Each scene shows the same named points in several views. A view is turned or mirrored, and shifted as a whole, has a little noise and may leave points out.

Scene 1
View 1
j_914: [  0   0 -12  -4 -17   0 -10   6   6 -15   2   0  -9   5  -2  -1  -2   4
   4  -4   1   2]
j_75: [  3  14 -23   9 -24  -8   0   6  -2 -23   5   0 -11  14   3 -10   9  -1
  15  -9  -5  -8]
j_734: [ -5   4 -17   7 -39 -15   1  18  -8 -17   1  -8 -13   9  -2   3  -2  -4
   9 -18 -11  -7]
j_148: [ 11  20 -21   5  -4   3 -12 -14  10 -26   6   9  -6   6   2 -19   7   6
   3   4   7   6]
j_728: [ -2   1  -5  -7 -19  -5 -18   3   5 -10   1  -3  -6  -8  -8   8 -18   3
 -13  -6   3  17]
j_328: [ -5  -5 -12  -4 -27  -6  -6  16   0 -10   1  -5 -12   6  -3   6  -5   0
   7 -10  -4  -3]
j_68: [ -5   1 -16   1 -31 -10  -3  15  -3 -14   2  -5 -11   6  -3   2  -2  -1
   7 -13  -7  -4]
j_505: [ -3   4 -17   3 -30 -10  -2  12  -3 -16   3  -4 -11   8  -1   0   0  -1
   9 -12  -7  -6]
j_630: [ -2 -11  -1 -15 -11   4 -22   4  13  -5   1   0  -6  -7  -7   9 -16   6
 -10   0   7  15]
j_620: [  3  -6  -8 -12  -3  10 -16   1  15 -12   3   4  -8   4  -2  -2  -2   7
   2   5   8   6]
j_231: [  5   4 -12  -5  -7   5 -13  -3  11 -17   3   4  -7   4   0  -7   0   6
   2   2   6   6]
j_731: [ 11   1 -17  -9   8  19 -11  -7  21 -19   7  13  -8  14   5 -18  16  10
  18  12  12  -3]
j_158: [ -2   3 -18   1 -25  -6  -2  11   0 -16   3  -2 -12  11   0  -2   3   0
  12  -9  -5  -6]
j_427: [  3 -10  -2 -19   3  14 -23  -3  20  -9   2   6  -5  -4  -5   1 -10   9
  -7  10  13  16]
j_892: [ -6 -11 -16  -4 -28  -2   3  24   1 -12   2  -3 -17  19   3   2  10  -1
  25 -10  -8 -18]
j_226: [ -3 -10  -4 -13 -14   4 -17   7  10  -8   1   0  -8  -4  -5   8 -12   5
  -5  -2   5  10]
j_71: [  5  18 -20   8 -19  -6  -7  -3   2 -23   5   1  -7   7   0 -11   3   2
   4  -6  -1   2]
View 2
j_75: [  5  12 -13   6 -12  -8   4  -2  12  24  10   0  -7  11 -15  -4  -9  -5
 -16  10  -1 -13]
j_728: [ -5 -20   0  24   1   0  -7  -7   2   2 -12  -7   9   9 -21  -6 -23 -16
 -15   3  -7  16]
j_158: [  3   2 -16   6  -3  -5   5  -5  13  19   4  -1  -1   3 -18  -3 -10  -7
 -12   9  -5  -5]
j_427: [  6 -16  12   6  -6   3  -4  -4   9  -4  -2 -11  19  11 -24 -13 -53  -9
  -9   0 -14  26]
j_226: [  0 -18  -3  12   2   3  -2  -7   8   2  -6  -7  13   2 -23  -7 -33 -13
 -10   2 -11  18]
j_620: [  7  -7   3   2  -7   1   1  -3  12   4   3  -8  13   9 -22 -10 -42  -7
  -9   3 -11  14]
j_731: [ 18  13   8 -13 -20  -5   7   3  17  11  20  -6   9  17 -19 -16 -52   3
  -8   5 -11   5]
j_68: [ -1  -5 -20  11   1  -3   3  -8  10  17  -1  -1   0   0 -19  -1  -5 -10
 -13   7  -5  -3]
j_231: [  7  -1   5   7 -12  -3  -1  -1  10   8   4  -7   6  15 -19 -11 -35  -8
 -14   5  -7   7]
j_630: [ -1 -22   1  14   1   4  -5  -8   6  -3  -9 -10  16   4 -24  -8 -38 -14
 -10   2 -13  23]
j_71: [  4   7  -6  10 -12  -8   1  -2  10  18   5  -2  -4  16 -16  -8 -15  -6
 -16   8   0  -6]
j_328: [  0  -8 -18   9   3  -1   3  -8  11  13  -2  -2   5  -3 -21   0 -12 -10
 -10   7  -9   2]
j_505: [  0  -1 -19  11  -3  -5   3  -7   9  18   1  -1  -2   2 -18  -1  -6  -9
 -14   9  -4  -5]
View 3
j_71: [ -7  -4  -8 -16  15  -2 -15  -3  12  12  -3   1 -29 -10   4   2   6  -1
   2  -6 -11   8]
j_148: [  5   1   3 -10  23 -13  -3   3  11  13   9 -12 -30 -11 -13   7   3  -2
   3  -3  -9   7]
j_505: [-17  -8 -20 -19   6   5 -24  -6   9  10  -4  13 -21  -8  19  -1   0  -4
   1 -12 -13  14]
j_630: [  5 -11 -23  -7  -6 -11 -12  11  10   6  40  10  -8   0   0   2  -8   7
  12 -10  -5  18]
j_231: [  0  -3  -9  -8  12  -9  -7   5   8  10  19  -3 -18  -8  -4   4  -4  -3
   5  -9  -8  14]
j_914: [ -5  -8 -16 -12   6  -4 -15   2   9   9  14   6 -17  -6   5   3  -2  -2
   5 -11  -9  14]
j_734: [-18 -11 -23 -21   4   7 -28  -8  14  10  -9  17 -25  -7  23  -2   4   1
   2 -10 -12  11]
j_75: [-14  -3  -8 -18  19   1 -18  -7  11  13 -13   2 -29 -13   9   3   4  -7
  -2  -8 -14   9]
j_427: [  9  -6 -15  -2   2 -16  -2  14   5   6  45  -1  -5  -3  -9   5 -14  -1
  10 -12  -4  21]
j_226: [  0 -10 -23  -9  -4  -7 -15   8   9   7  32  10  -9  -2   4   2  -8   3
  10 -11  -6  19]
j_68: [-14  -9 -22 -17   4   3 -25  -4  12  10   0  14 -22  -6  18  -1   1   0
   3 -10 -11  13]
j_892: [-24  -7 -21 -15   6   9 -23  -4   5   9  -2  11 -10 -13  22   0 -12 -15
  -3 -21 -13  21]
j_728: [  5 -13 -23 -12  -4  -9 -15   7  15   7  31  13 -18   3   3   0   3  14
  14  -6  -6  12]
j_328: [-13 -10 -24 -15   1   2 -22  -1  10   8   8  14 -15  -6  16  -1  -4  -2
   4 -14 -10  16]
j_158: [-14  -6 -16 -16   9   2 -20  -3  10  11  -2   7 -22 -10  13   2  -1  -5
   0 -12 -12  13]
View 4
j_71: [ -5  -5 -10   4 -15  -4  -2  -2  -7 -12   1   5  13   3 -18  20 -13 -21
   0  -1 -24   7]
j_731: [ 12  -4   3 -15 -18  -7  13  -6  16 -17  -9  -4 -15   6 -19   7  -3 -17
 -24  -7 -23  -8]
j_620: [ -3  -6   3 -14  -7   2   9  -8   3  -7   6 -14  -6   8 -10  13  -1  -7
 -14   2 -30   8]
j_148: [ -2  -9  -1  -3 -20  -8  10  -3   1 -24  -5  -1   6  -1 -33   4  -6 -11
  -6  -3 -23   2]
j_427: [ -5  -8  10 -22  -3   5  16 -11   4  -7  11 -26  -9   8 -11   7   6   4
 -15   6 -34  13]
j_892: [  1   4 -12  -2  -5   3 -11  -4  -4   7   4   4   0  13  11  39 -15 -31
  -9  -1 -27   3]
j_226: [-13  -7   0 -10   0   8   4  -7 -10   0  17 -18   5   9  -3  21  -2  -2
  -4   9 -33  20]
j_914: [ -6  -5  -4  -6  -7   2   1  -6  -6  -4   7  -7   5   7  -8  21  -7 -13
  -6   3 -29  10]
j_231: [ -4  -6   1  -9 -11  -2   8  -6   0 -12   4  -9   1   6 -17  12  -4 -10
  -9   1 -28   7]
j_734: [-12  -2 -18   9  -6   2 -14   0 -17   3   8   8  18   7  -1  36 -18 -27
   6   3 -26  13]
j_505: [ -8  -2 -13   5  -8   1  -9  -2 -12  -2   7   4  14   7  -3  31 -15 -24
   2   2 -27  10]
j_328: [ -9  -2 -10  -1  -4   5  -6  -5 -10   4  10  -4   8  10   2  31 -11 -19
  -2   4 -30  13]
j_728: [-20 -10   1 -11   0   7   7  -8 -14  -3  20 -23  10   7  -9  16   0   4
   0  12 -34  24]
View 5
j_75: [ 13   9   3  12 -11 -26   5  11   1   2  -9  -5  16  -6  14 -11   5  23
 -21  -4 -14  -5]
j_914: [  3  17  -3   9   0  -8   4   4  -7  -7   1  -4  18  -1  10 -14  -1  17
 -16   1 -12  -2]
j_158: [  2  13  -2  12  -3 -24   4   9  -7   0  -8  -8  19  -4  13  -9   2  23
 -21  -3 -16  -3]
j_630: [ -1  29 -11   7  11  17   4  -1 -15 -13  14  -1  17   5   6 -13  -9   7
 -10   5 -11  -1]
j_328: [ -5  21  -5  12   6 -18   6   6 -16   0  -1  -8  21  -1  15  -3  -3  22
 -18  -1 -18  -3]
j_731: [  5   5   1  -3 -11  -7   0   2  14 -30  -6  -2  19  -1  -1 -50   9  15
 -18   2  -7   9]
j_620: [  1  18  -5   2   2   5   3   0  -4 -19   4  -2  19   3   5 -28   0  12
 -15   4  -9   3]
j_226: [ -2  26  -9   7   9   7   4   1 -16 -11   9  -3  18   4   8 -12  -7  11
 -12   4 -13  -1]
j_231: [ 10  15  -3   5  -5   0   4   4   1 -14   1  -2  15  -1   6 -24   1  12
 -16   2  -9   0]
j_505: [  3  15  -2  14  -2 -25   5   9 -10   5  -5  -7  19  -5  15  -2   0  24
 -20  -3 -18  -5]
j_68: [  1  18  -3  14   2 -23   7   9 -13   5  -4  -7  18  -3  17   1  -2  23
 -20  -3 -18  -7]
j_734: [  2  17  -2  17   0 -32   7  11 -15  11  -7  -9  18  -6  20   7  -1  28
 -21  -5 -20  -8]
j_892: [-17  13  -2  10   6 -33   3   7 -14  -6 -11 -10  27  -1  13 -12   2  29
 -24  -3 -22   2]
j_728: [ 10  29  -9  12   5  11   7   3 -14  -2  13  -1  12   1  11  -2  -9   9
 -10   3 -10  -8]
j_148: [ 27   8   3   5 -19  -4   4   6  14 -12  -3  -1   9  -5   6 -29   7  13
 -16   0  -3  -3]
j_71: [ 16  11   2  10 -11 -19   5   9   1   1  -5  -4  13  -7  13 -12   4  21
 -19  -2 -12  -7]
View 6
j_427: [  6  11 -18   8  26   2  -4   7  -2 -11 -18  -5  -5   0  14  -6  13  25
   9  13  18   2]
j_620: [ 10  18 -18   4  17   1  -1  15   4  -9  -6  -4  -9  -3   8  -3  13  22
   1  16  10   1]
j_328: [ 29  28 -15   0   4   0   5  10   7   3   1   6  -4   1   0  -7  11   3
 -25  20   2   0]
j_158: [ 27  29 -13  -4  -2  -1   6  19  11   1  10   0 -10  -4  -3  -2  12   5
 -21  21  -4  -2]
j_914: [ 17  20 -15  -1  10   1   3  18   7  -5  -1  -3  -9  -2   4  -3  13  13
  -8  16   4   1]
j_630: [ 19  11 -15   5  22   3  -1   2  -5  -3 -19   0   2   4  10 -10  12  13
  -4  14  17   3]
j_734: [ 38  29 -10  -7  -7   0  10  16   9   9  10   6  -5   0  -7  -4  11  -7
 -35  20  -4  -1]
j_75: [ 24  26  -8 -10  -8   0  11  32  14  -2  17  -6 -16  -7  -7   1  13   5
 -20  19  -7  -1]
j_71: [ 24  17  -6 -10  -3   0   9  28   8  -2  10  -8 -13  -6  -5   2  14   5
 -13  16  -2  -1]
j_731: [ -4  25 -20   2  12  -1   1  32  16 -19   8 -11 -25 -11   7   4  16  35
  12  19   2  -1]
j_148: [  9   6  -4  -9   5   1   7  38   6 -12   7 -19 -18 -11  -1   5  15  17
   6  11   3   0]
j_505: [ 31  26 -11  -6  -3   0   7  18   9   4   8   2  -8  -1  -3  -3  12   0
 -26  19  -3  -1]
j_728: [ 28   5  -8  -2  16   3   3   6  -8   2 -16  -2   3   4   4  -8  12   3
 -10  12  14   2]
j_892: [ 24  46 -23   2   0  -2   4  12  18   2  11  11 -11  -1   0  -5  12  10
 -29  25  -5  -2]
j_68: [ 33  27 -11  -5  -1   0   7  14   7   5   7   4  -5   0  -3  -5  11  -1
 -28  18  -1   0]

Which points are out of place in each view (at most two, in the order of its rows)? Write - if all are in place.
view 1 | j_892, j_71
view 2 | -
view 3 | j_505
view 4 | j_226, j_728
view 5 | j_75
view 6 | j_914

Scene 2
View 1
j_928: [-12 -14   0   0  -5  -5 -10  -2  -7 -20  13   4   1   9  11   3   2   5
   3  14  -8   1]
j_555: [ -4   0   5  11 -12 -12  -8   5  -6 -31  12  -4  -3   6   3   9  -2   8
   7  11 -15  -2]
j_199: [ -9 -12   8  11 -16 -18  -5  -3   1 -23  19 -11   5   9  -2   2  -3   4
   5   2  -3  -7]
j_150: [-11  -9   5  12 -12 -14  -9  -2   1 -19  17  -5   4  12   1   1   2   5
   5   2  -2  -5]
j_151: [ -6  -8  11  18 -20 -23  -3  -2   3 -26  21 -17   4   9  -7   3  -6   5
   6  -2  -3  -9]
j_516: [-10 -21   1  -9  -8  -5  -5  -3 -10 -23  17  -1   0   4  12   0  -3   1
   2  17  -9   3]
j_861: [ -8   5   6  23 -12 -16 -11   4   2 -24  12  -3   2  13  -1   9   2  11
   7   2  -8  -7]
j_796: [ -7 -11   6   5 -14 -14  -4  -1  -4 -27  18  -8   1   6   2   4  -4   4
   5   9  -9  -3]
j_887: [ -7   9  -1  11  -4  -2 -16   9 -10 -29   3  11  -7  11  12  15   5  13
   6  18 -21   2]
j_852: [ -6  -3   3   6 -10  -8  -9   4  -9 -30  11   0  -4   6   8   9   0   7
   6  15 -16   1]
j_282: [ -5  -5   7  10 -16 -16  -5   1  -4 -30  16  -9  -1   6   0   7  -4   6
   7   8 -11  -4]
j_762: [-16  -8  -2   9  -1  -3 -16  -2  -1  -9  10  11   5  17  12   3  10   8
   3   6  -2  -2]
j_905: [-13  -4   3  16  -7 -10 -13  -1   3 -13  12   2   5  17   4   3   8   8
   4   0  -1  -6]
j_503: [ -2   3   1   3  -8  -4  -9   9 -16 -39   7   2 -11   1  11  14  -3   9
   7  25 -27   4]
j_377: [ 10   9  17  20 -33 -31   5  11 -10 -62  20 -32 -10  -6 -14  17 -23   8
  13  13 -29  -7]
View 2
j_887: [  6  -2 -13 -11   9  16  15   2   3 -16   5 -31 -11 -21 -14  13 -10 -15
  -4   7  24  -2]
j_905: [ 18  -3 -14   2   8   8   3   4  -4 -10  -1 -24 -20 -28  -2   7  -1 -20
  -1  12   2   9]
j_928: [ 23   5 -17   2  -1   9   6   6   6 -11  12 -19 -16 -20  -5   9  -6 -25
  -7   6   6   1]
j_150: [ 22  -1 -11   4   4  -1   5   3  -3  -9   3 -21 -20 -26   2   9   1 -21
  -2  11  -4  13]
j_151: [ 22   0   0   1   7 -15  12  -1  -8  -9   1 -20 -18 -27   6  14   7 -15
   0  11 -10  23]
j_282: [ 19   2  -3  -3   4  -8  16   0  -1 -12   8 -22 -13 -22   0  15   0 -16
  -3   7   3  13]
j_555: [ 14   1  -5  -7   6  -1  16   0   0 -13   7 -26 -12 -22  -5  15  -3 -15
  -3   8   9   8]
j_762: [ 19  -2 -24   5   5  21  -3   7   0 -10   0 -22 -23 -28  -5   3  -6 -26
  -4  12   4   0]
j_377: [ 11   3  25 -21   9 -40  43 -12  -5 -17  14 -27   0 -16   0  32   5   2
   0   2   9  26]
j_852: [ 15   2  -9  -6   4   4  15   2   3 -14  10 -24 -12 -20  -8  14  -6 -17
  -5   6  12   4]
j_516: [ 29  12 -15   4  -9   2  12   6  12 -12  23 -15 -13 -14  -3  12  -7 -27
 -10   2   4   0]
j_796: [ 23   4  -7   1   1  -6  12   1   1 -11  11 -19 -14 -21   0  13  -1 -20
  -4   7   0  11]
j_199: [ 25   1  -6   3   4  -8   9   1  -3  -9   5 -19 -18 -24   4  11   4 -20
  -3  10  -7  16]
j_861: [ 13  -6  -5  -5  13   0  10  -1  -8 -12  -4 -27 -18 -29  -2  11   1 -14
   0  13   4  15]
View 3
j_199: [-13  15  13   3  17   2   4   0  24 -14   0   6   1  15   4   6  -1   3
  19   0 -18 -10]
j_516: [-14  -6  17   5  13  -1   3 -15  22 -16  -4   2   7  15 -22   1  12   8
  11   3  -4  -9]
j_377: [ -3  16  13  21  21  19  10  -4  26  -6  12  20  13  13  46 -21   1  -3
  -8  20  -5  16]
j_905: [-17  26   9   2  11   1   1   1  13  -6  -7   2  -8  17  -8  18  -2  11
  15  -3 -20 -19]
j_796: [-13  10  14   7  14   4   4  -5  22 -13  -2   5   3  15  -1   3   3   5
  12   4 -11  -8]
j_555: [-12  17  10  10  12   8   4  -6  15  -5  -3   8   0  16   2   3   4  10
   0   7  -8  -7]
j_887: [-15  22   5  14   5  10   3 -12   3   5 -10   7  -5  18 -12   7   9  19
 -13   8  -4 -13]
j_861: [-13  30   8   8  12   7   3   2  14  -3  -3   7  -6  16   8  11  -2   9
   7   3 -17 -12]
j_150: [-15  18  12   2  14   1   3   0  20 -12  -3   3  -2  16  -3  11  -1   6
  17  -1 -17 -14]
j_151: [-11  21  13   4  19   4   5   4  26 -13   2   8   1  14  16   5  -5   0
  20   2 -20  -6]
j_928: [-15   8  12   5  11   0   3 -10  16 -10  -7   2  -1  16 -19   9   8  11
  10   1  -8 -14]
j_282: [-13  18  12   9  14   7   4  -4  17  -7  -2   7   1  15   4   4   2   7
   6   5 -12  -8]
j_503: [-12   9   9  17   8  12   5 -17  10   0  -5   9   4  16  -7  -5  13  15
 -15  14   3  -4]
j_762: [-19  20   9   2   7  -1   0  -4  10  -6 -12  -1  -8  17 -23  21   3  15
  12  -4 -16 -23]
View 4
j_151: [ -4   4 -12   7 -22   6   3   3 -16  13   1   7  -8   1  21  -8   4 -24
  -2 -28   0  17]
j_377: [-23   2 -34   3   2  13 -18 -17  11  33  -8   1   0 -12  30  12  -8 -18
  -8 -19  -5  21]
j_762: [ 25   5  -5  10 -34  -3  -5  18 -23 -11  -1   2 -12  -1   5 -25  13  -9
  -8 -10  11   6]
j_928: [ 20   2  -7   9 -33   4  -4   6  -6  -4  -3  -1 -16  -5   4 -20   9  -7
  -7  -7   7   9]
j_282: [  4   3 -15   7 -21   6  -5   1  -7   9  -3   2  -9  -5  15  -9   4 -14
  -6 -16   3  14]
j_150: [ 10   4  -8   8 -29   3   1   8 -17   2   0   5 -10  -1  13 -16   8 -16
  -5 -19   5  13]
j_199: [  4   3  -9   8 -28   5   4   4 -14   8   1   6 -11  -1  14 -12   6 -20
  -3 -22   3  15]
j_503: [ 14   2 -22   7 -16   5 -25  -2   9   3 -11  -8 -10 -15   9 -10   4   2
 -12   3   7   8]
j_555: [  8   3 -17   7 -19   4 -13   3  -6   5  -6   0  -7  -8  15 -10   5  -9
 -10 -11   5  11]
j_852: [ 13   3 -15   8 -22   3 -14   4  -3   2  -7  -3 -10  -8  11 -13   6  -6
 -10  -7   6   9]
j_861: [  6   6 -17   8 -17  -1 -12  13 -22   4  -5   5  -1  -3  20 -11   8 -15
 -10 -19   5  13]
j_796: [  7   1 -11   8 -27   7  -1   0  -6   7  -2   2 -13  -4  12 -13   5 -15
  -5 -15   3  14]
j_887: [ 20   4 -20   9 -18  -2 -27  12  -7  -5 -11  -5  -5 -12  10 -15   9   1
 -16   0  11   4]
View 5
j_928: [ -4  11 -13  -9   7  20  14 -27  -4  -9  13  -1 -16  10  -6   1  16   2
  -3 -16  -5  12]
j_516: [ -8   7  -2  -5  12  23  10 -22 -10 -10  21  -1 -24   1  -6   5  10  12
  -9  -7  -8   7]
j_887: [ -4   8 -28  -6 -10  13  14 -31  -2  -5   0   2 -30  23 -19   4  10   5
  -8  -7   0  24]
j_555: [ -4   7 -15  -2  -4  15  17 -32   1  -5   3  -8 -17   9 -13  -5  10   7
  -4  -5   7  14]
j_282: [ -3   7  -9  -1   0  16  18 -33   1  -6   5 -10 -11   3  -9  -7  10   7
  -1  -5   9   9]
j_861: [  0  10 -20  -6  -6  14  20 -37   6  -6  -3  -9  -6  12 -10 -10  15  -2
   3 -13  11  14]
j_852: [ -5   7 -16  -4  -2  16  15 -30  -3  -7   5  -4 -22  11 -13  -1  10   7
  -6  -5   2  15]
j_151: [ -1   9  -5  -2   3  16  23 -37   7  -7   4 -16   3  -3  -3 -15  13   0
   5 -11  15   4]
j_150: [ -1  11 -11  -8   6  18  19 -32   2 -10   8  -8  -5   6  -3  -7  16  -2
   2 -17   3   8]
j_796: [ -5   8  -7  -3   5  19  16 -30  -1  -8  10  -8 -12   1  -6  -5  12   6
  -2  -8   5   7]
j_503: [ -9   3 -19   1  -9  14  13 -28  -7  -4   3  -1 -35  13 -20   4   4  16
 -12   6   3  18]
j_905: [  2  14 -19 -12   3  17  19 -33   3  -9   6  -5  -6  15  -5  -5  19  -7
   2 -25   1  13]
j_762: [  0  15 -22 -16   6  19  15 -28  -1 -11  12   2 -14  19  -5   2  21  -6
  -1 -28 -10  15]

Which points are out of place in each view (at most two, in the order of its rows)? Write - if all are in place.
view 1 | j_516
view 2 | j_905
view 3 | j_282
view 4 | -
view 5 | j_928

Scene 3
View 1
j_715: [ -1   1  16   5   4   3   6  -1  11   6  -5  -2  -5  -4 -10   3   2   0
   3   5 -31  -6]
j_745: [ -7   4  22  -4  -1  12   8  -3  -4  -7  -4   4  -5   0 -12  13  -5  -5
   8  16 -31  -9]
j_637: [ -5  -2  18  -3  -7  -3 -14  -9  20   2  -5   7   0 -10  10 -19  -3  -7
   4   3 -31 -25]
j_820: [ -4   5  21  -6  -2  17   6   1  -5  -9  -4  -2  -5  -2 -10  19  -7  -1
   8  21 -32 -11]
j_587: [  4   2  11  11   9   0   4   5  20  14  -6 -12  -6  -9 -11   3   7   8
   0   2 -31  -2]
j_476: [ -4   6  22 -13 -10  19  -7   0  -2 -14  -5  -4  -4  -6   1  17 -11  -1
   8  24 -32 -24]
j_616: [ -9   2  25 -10  -9  12   1  -7  -4 -11  -5  13  -3  -1  -3   5 -11 -11
  11  17 -31 -19]
j_497: [ -7   3  21   0   2   6  10  -4   0  -2  -5   7  -4   0 -12   7  -2  -6
   7  11 -30  -6]
j_857: [ -9   1  21  -6  -5   8   0  -6   2  -7  -5  10  -2  -3  -4   0  -7  -9
   8  13 -30 -17]
j_137: [-12  -1  24   2   4   0  21 -11  -5   0  -5  25  -3   7 -19  -3   0 -18
  10   6 -29   1]
j_273: [ -6   1  18   4   5   1  12  -4   6   5  -5   7  -4  -1 -14   0   2  -6
   6   5 -30  -2]
j_733: [ -3   3  16   9  11   4  19   1   3   7  -4   0  -6   0 -22  11   5  -1
   4   6 -30   6]
View 2
j_587: [ -9   3  14   2   1  -8  -5  -2 -11 -15 -17  15   9  19   7  -4  22  -1
   9   7  -6  -4]
j_637: [ -3  17  15 -12 -13   6 -12   3 -29 -31 -11 -12   7  24  -6   4  12   5
  -3  12 -17   2]
j_497: [-15  16  11  -8  -9  -1   6  14   4 -28  -4   4   8  14 -13  -3  10   1
   6   4  -9  -4]
j_733: [-16   9  10   1  -5  -8   2   9   9 -19  -8  17  10  11  -2 -12  17   3
  14  -1  -5  -4]
j_476: [-15  15  11 -16  -1   4  23  21  -5 -30 -11  -1  -2  25 -23  15   2 -12
  -9  18  -6 -10]
j_715: [-11  10  12  -4  -5  -4  -1   5  -6 -22 -12   8   8  18  -3  -3  15   1
   6   6  -8  -3]
j_273: [-12  15  11  -5 -11  -2  -1  10   1 -26  -7   5  11  13  -6  -8  15   6
   9   2 -10  -1]
j_616: [-14  23   9 -16 -10   6  12  21  -1 -36  -3  -7   3  19 -24   6   2  -2
  -3  10 -11  -4]
j_820: [-18  16  10 -13  -2   0  20  21   4 -28  -8   4   0  20 -21   8   5  -8
  -3  11  -5  -9]
View 3
j_857: [  8   6   2 -12 -16 -10   6   3 -17  18  -5  27 -32 -14  -8  13   0  -8
   9  11 -10   0]
j_616: [  9   8   3  -9 -17 -11   8  -1 -17  17  -7  34 -36 -14  -7  14   1 -10
   8  12 -18   0]
j_715: [  9   6   1 -13 -19  -6   3  13  -6  18  -1  18 -23 -13  -7   4  -6  -8
  18   9  13   1]
j_820: [ 11   9   3  -4 -29 -13  15   8  -7  14  -9  39 -30 -12  -1   4  -2 -15
  20   7 -10  -1]
j_497: [ 10   9   3 -11 -15  -6   8   6  -7  15  -3  28 -32 -12  -5   7 -11 -10
  16  11   1  -1]
j_476: [  9   6   2  -3 -33 -18  13   9 -16  19 -13  36 -28 -14  -5   9  13 -14
  13   4 -21  -1]
j_745: [ 10   9   4  -7 -21  -9  12   5  -7  13  -6  35 -32 -12  -3   6  -7 -12
  17  10  -5  -1]
j_137: [ 10  13   6 -17   2   2   6  -5  -8  11   3  28 -41 -11  -6  12 -26  -7
  12  20   3  -2]
j_733: [ 11  10   2 -11 -16  -1  10  12   4  12   0  25 -26 -10  -2  -1 -22 -12
  26  12  19  -2]
j_637: [  5  -1  -1 -19 -12  -8  -8  10 -24  27  -1   4 -22 -17 -17  13   8   1
   1  11   3   1]
j_273: [  9   9   2 -15 -11  -3   5   7  -6  16   0  21 -29 -13  -7   6 -14  -7
  15  13  11   0]
View 4
j_745: [ 13 -15   0  -1  -5   1   2 -15 -27  -4 -18   2  -2 -15   8   9  14   7
  -8   5 -13  -4]
j_137: [ 13  -4 -13   0  -5 -16   4 -31 -16  -8 -24 -10 -17 -17  12  21  10   4
   3   9 -24   3]
j_733: [  3 -17 -14   7   0  -9  -1 -20 -15  -6 -14  -1  -5 -16  -3  13   9  12
   6  11   1   6]
j_715: [  3  -7 -12  -3  -4   0  -9 -14 -21  -3 -15   2   0 -14  -6  17   6   3
   3  10  -3  -2]
j_476: [ 18 -15  14 -13 -10  19   2  -4 -39   0 -18  10  10 -12  10   5  16   2
 -20   1 -17 -17]
j_273: [  7  -6 -13  -1  -4  -6  -5 -20 -18  -6 -18  -2  -7 -16   0  18   7   4
   4  10 -10   1]
j_820: [ 13 -20   5  -2  -4   6   3 -12 -30  -3 -15   5   2 -14   8   6  16   9
 -10   3 -11  -7]
j_857: [ 13  -5  -2  -9  -9   1  -1 -17 -27  -5 -21  -1  -4 -15   9  16  10   0
  -6   6 -21  -8]
j_587: [ -3  -8 -18  -1  -2   2 -15 -10 -17  -2 -11   5   5 -13 -17  17   2   6
   8  12   9   0]

Which points are out of place in each view (at most two, in the order of its rows)? Write - if all are in place.
view 1 | j_637
view 2 | j_820
view 3 | -
view 4 | j_476, j_857
